Each scene shows the same named points in several views. A view is turned or mirrored, and shifted as a whole, has a little noise and may leave points out.
(in the rows, 100 means zero)

Scene 1
View 1
gotud: [117 114 117  99 101  98  96 108  90 106  87 114  98  96 109  69  78 128
  74  94  93 114  79  82 105  85  88 122 127]
Bugu: [ 98 102  89 109  90 104  82 104  84  98 116  99 113 115  92  72 101 100
  85  99 116 104  72  86  87 114  96 100 159]
mago: [131 102 106 100 105  90  83 114  78 100 105 114  97  86 102  77  93 128
  78 101  94 109  65  86  88  80  91 111 144]
dimin: [151 107 123 101 114  88  96 116  72 117  88 129  82  67 110  79  88 156
  68  97  84 121  71  89 102  46  75 120 122]
git: [ 91 116 120 100  96 115  97 105 103 106  70 104 121 124  99  72  63 115
  91  83 107 110  90  59 118 116  86 132 122]
dus: [113 112 125  99 100 101  92 100  97  98  81 109 101 101 118  70  79 120
  71  92  93 108  82  76 115  84  89 122 129]
Zatuv: [120  89 120  96 104 118  76 109  89  75 104 105 114 107 107  83 104 119
  85  94  95  97  69  53 111  79  95 119 152]
rig: [115  83 130  91 104 111  64  94  96  59 104  98 119 107 121  86 108 100
  69  93  90  88  65  55 115  83 106 114 156]
soniz: [117 103 111 110 100 102  89 109  78 113  91 114 114  97  90  83  88 121
  89  92 111 113  76  77  99  97  86 113 133]
Vudu: [127 102 104 110 103  86  87 102  71 119  99 114 101  78  97  80  95 118
  82 102 110 117  70 101  85  91  89 100 140]
maka: [124  99 129 105 108 108  88 104  81 107  86 115 104  91 103  83  94 128
  82  90 103 109  75  69 118  72  81 115 132]
Vadop: [ 84 111 109 114  90 117  96  95  91 113  85 103 112 123  94  68  87 104
  91  88 125 111  89  75 118 110  86 109 139]
zupo: [ 92 123 145 117 101 112 115  86  97 137  47 115  90 107 113  63  71 126
  79  74 124 124 105  81 155  78  65 116 103]
Dasib: [119  99 129 109 104  95  84  97  81 116  76 112 118  89  98  89  84 109
  88  90 112 110  79  79 107 101  87 110 132]
Zeda: [114 115 106 130  96  80  99  80  64 151  93 114  79  72 107  69 108 111
  69  99 136 126  81 135 102  79  77  73 135]
ripal: [101 118 134  91 100  96  91  97 117  89  61 103 112 114 125  70  58 109
  66  89  83 105  88  71 117 108  99 136 120]
Fevun: [103 101 104 109  98 108  84 108  81 102 102 106 116 111  90  79  94 109
  95  92 114 107  74  71 100 105  89 109 149]
View 2
Bugu: [ 95  64  97 104  84  98 116  89  96  78 101 126  97  87 108 105 115  89
  93 108 117 108 105  97 110  77  69 121  67]
Zeda: [115 111 107 107  67 117 139 119 119  52  96  85 107  93  95 102  61 107
  82  72 107  86 110 103  76  74 104 105  99]
zupo: [120 118  85 107  74 174 126 135  98 103  69 110 102  47  55 109  81  81
 124 119  94  88  73  75  77  86 119 105 103]
maka: [ 98  90  92  91  95 113 108 122 105 102  78 111 110  63  70 120 107  71
 118 114  80  92  87  87  95  64  83 120  97]
dimin: [ 98  91 101  84  95  92  96 136 139  82  67  95 113  70  56 128  87  68
 119  87  60  76 111 107  74  60  94 109 119]
Dasib: [106  96 106 103  80 122 132 121 101 104  96 127 108  82  71 117 101  86
 105 102  84  96  88  74  87  81  86 114  83]
Vadop: [104  79  92 113  76 139 124 104  90  96  88 127  93  71  87 106 108  85
 106 122 117 107  88  85 106  85  90 114  73]
gotud: [ 99  73  90  93  95 109 106 114 107  97  81 117 105  63  70 118 109  80
 116 113  82  90 100  88  88  78  82 115  85]
soniz: [ 97  79 101 105  82 110 115 112 115  93  83 129  98  84  74 119 109  75
 109 103  94  98 100  93  95  75  86 117  88]
rig: [ 87  81 100  77 110  85 114 114  81 107 101 110 127  62  94 118 130  80
 108 121  81 104  76  74 122  57  52 131  74]
Vudu: [101  81 107 102  83  90 120 111 123  75  94 113 104  94  84 119  93  85
  96  84  88  91 114 100  85  74  83 112  90]
ripal: [108  73  80  88  98 125 110 117  89 119  90 128 107  38  66 109 107  89
 123 130  68  86  91  60  80 104  78 110  67]
git: [104  70  85 109  84 141 115 107  92 114  79 143  92  58  67 112 118  74
 123 131  95 101  87  73  92  96  89 113  75]
View 3
dus: [108  84 108  89  88 106 113 102 106 110 105  82 106  92 110 134 113  92
 108 105  69 102 108  92 134 114  83 117 102]
maka: [ 98  84 104  95  90 112 106 109 109 107 113  79 112  91 111 141 117 101
 105 105  64 109 107 110 131 115  75 104 107]
Bugu: [ 99  77 104 103  79  76 102 108 105 117 104 100 121  90 106  91 104  80
  85 111 110 108 100 114  96  87  82  93 100]
rig: [ 85  99 120  74  97  95 113  99 108 116 119  87 105 100 123 132 129  77
  69 115  88 127 101 105  96 132  55 112  99]
Dasib: [106  67 100 112  88  94 110  96 128 114  95  87 119  94 124 125 127 101
 104  97  69 106 121  91 120 106  91  98 108]
Zatuv: [ 85  97 110  82  92 105 103 107 103 107 123  84 113  93 115 132 123  86
  83 105  83 122  99 123 107 119  60 102 108]
ripal: [128  87 118  72  79 100 132  85 108 115 100  82  93  88 108 131 127  84
 105  86  73 112 114  78 142 112  91 141 101]
Zeda: [ 96  43  86 147  94  91  94 121 121 116  73 100 131 104 121 109  83 112
 126 147  66  64 115  83 116 106  97  79  90]
Vudu: [ 88  65  90 121  84 108  98 107 117  99  96  89 122 100 121 107 106 103
 119 118  91  88 118 107 100  95  87  99  98]
mago: [ 84  84  96 100  86 116 100 109 105  94 109  83 113  98 115 117 104  99
 117 116  91  96 106 117 103 103  74 108  95]
Vadop: [123  73 106 108  83  70 109 103 107 128  98  96 121  77 100 110 112  88
  86  92  75 114 105 102 133  90  95  88 110]
git: [131  85 109  90  76  86 119  91 108 119 108  84 110  77 100 123 125  89
  97  71  72 121 111 101 146  92  95 108 116]
dimin: [ 82  79  85 109  90 148  98 117 108  80 109  71 112 103 117 148  98 119
 147 121  60  80 111 111 128 118  80 114 100]
soniz: [107  77  96 108  82 101 103 107 111 108 109  85 120  85 109 121 111 102
 108  94  73 104 110 113 130  96  88  95 112]
zupo: [139  65 104 117  95  96 114 107 114 131  89  82 116  85 106 153 112 109
 115  93  22  98 116  79 183 118 104  95 117]
Fevun: [100  79 100 106  81  84 101 105 109 112 110  89 123  84 109 106 115  89
  90  98  91 112 104 120 110  91  82  91 109]
View 4
zupo: [ 90  92 101 104  55 120  29 104 112 102  74 102 176 108  70 112  96 138
  41 155 113 103 134  83 116  87  73  87 100]
mago: [108 106 109 102 109 110  72  90  86 130 103  98 118 115  88 119  63 115
  97 107  93  97 104 128  87 113  86  94 107]
Bugu: [ 77 109 106 108 135 103  89  79 100 122  99  88 122  89  96 103  86  96
  97 104 100  94 131 121 102 101 115  83  96]
Zatuv: [101 106 121 109 117 112  78 108  99 111  83  97 108 105 112 122  60 123
  95 123 119  82 112 127  92  78 105  94 117]
dimin: [130 100 110  99  67 119  46 100  82 135 103 104 127 137  79 133  46 127
  79 117  92 100  96 125  87 123  59 105 115]
Fevun: [ 76 103 109 112 117 111  71  90 104 121  92  92 120  94 103 112  82 112
  94 114 108  90 132 118  99 102 105  87  92]
rig: [108 118 119  94 131 108  87 111 101  92  76  96 103 100 109 110  68 118
  95 122 125  79 103 129 100  66 109  94 130]
Zeda: [115 113  88  66  85 111  46  68  98 124 116  88 157 121  69 100  93  85
  63  94  85 104 138 106 129 140  77  90 107]
soniz: [ 84 101 109 107  99 115  57  92 100 119  93  94 122 103  98 116  82 123
  86 115 103  97 123 118  95 115  89  89  93]
gotud: [ 98 100 104 108  94 112  65  95  93 119  91 101 135 110  76 116  73 128
  81 126  99 104 100 114  88 100  80  88 109]
Dasib: [ 91 103 101  89  94 117  52  96 108  97  88  90 125 101  93 104 101 126
  78 121 112  99 117 112 105 110  84  81 102]
Vudu: [107 107  98  86  97 113  58  82  94 120 108  93 128 115  82 109  82 108
  82 101  91 101 117 120 104 127  82  90 104]
ripal: [ 80 102 102 111 102 110  75 105  99  88  69 101 138  90  67 104  97 148
  77 154 108 109  83 106  82  72  82  76 114]
dus: [ 98 101 107 106  98 111  66 101  96 109  83 100 136 106  80 112  76 129
  78 135 107 100 101 112  94  87  84  88 114]
View 5
Bugu: [111 106 101  84 129 106 105  82  97 124  95 113 107 105  99  59 119  98
  87  60  98  96  77  67  68  82 109 116 117]
Vadop: [101 109  99  94 118 107 111  68  72 111  88 103 106 108 106 104 113 104
  98  75  90  83  73  67  86  98 112 107 108]
dus: [102 103 109  81 101 114 104  77 102  89  87 119 100 118 118  98 129 124
 107  72 103  81  95  90 116  88  97 110  99]
ripal: [105 108 119  88 112 107  98  82 113  88  82 107  99 112 116 106 136 138
  93  65  86  76 104  88 135  95  82 119 107]
soniz: [105  96  96  80 103 113 114  74  88 104  97 125  94 114 121  84 115 115
 102  86 108  90  84  78  87  79  99 104 124]
zupo: [ 89  99 102  96  85 112 114  64  61  74  80 112  99 109 120 156 119 119
 135 100 102  66  82  89 115 107 116  84  83]
Zatuv: [101 109  94  72 102 113 106  65  99 103  96 128 118 149 124  58 121 117
  86  56  98  88  88  82 106  75  85 119 103]
Fevun: [107 104  96  83 117 107 111  72  85 115  96 118 104 118 114  71 115 106
  92  73  99  91  78  69  82  83 102 112 122]
maka: [102 104  98  75  94 116 108  70  94  89  94 128 105 133 125  87 123 120
 109  75 107  86  90  89 111  80  95 106 101]
gotud: [107 102 110  77  98 117 107  82 106  90  88 127  92 109 118  96 126 119
 115  78 105  89  97  87 107  81  98 106 115]
Vudu: [110  82 101  77  99 109 109  92 108 107 101 128  88 102 111  68 120 114
 111  85 123  97  91  87  69  71 105  98 119]
Zeda: [102  72  98  85  90 103 109  95  97 103  96 126  85  80  94  90 118 100
 143  97 139  93  88  95  42  77 136  76  79]
git: [106 111 107  93 118 111 111  65  76  99  84 103 100 113 121 119 120 122
  89  77  79  76  84  67 116 103  93 113 127]
mago: [111  96 103  70  99 116 105  87 118  99  99 138  93 117 115  62 124 114
 111  73 117  98  95  89  92  68  97 109 120]
Dasib: [101  86  96  91  96 100 109  77  90 102  96 110  94 110 117  94 119 135
  99  91 106  80  86  83  84  89  97  94 101]
dimin: [107  92 100  59  71 128 112  88 116  73  98 158  84 122 133  85 126 118
 141  94 136 100 105 103 110  60  96  96 116]

In a view up to two points have been moved. Name them for each view, in the order of its rows, or write -.
view 1: maka, Dasib
view 2: gotud
view 3: soniz
view 4: Vudu
view 5: ripal
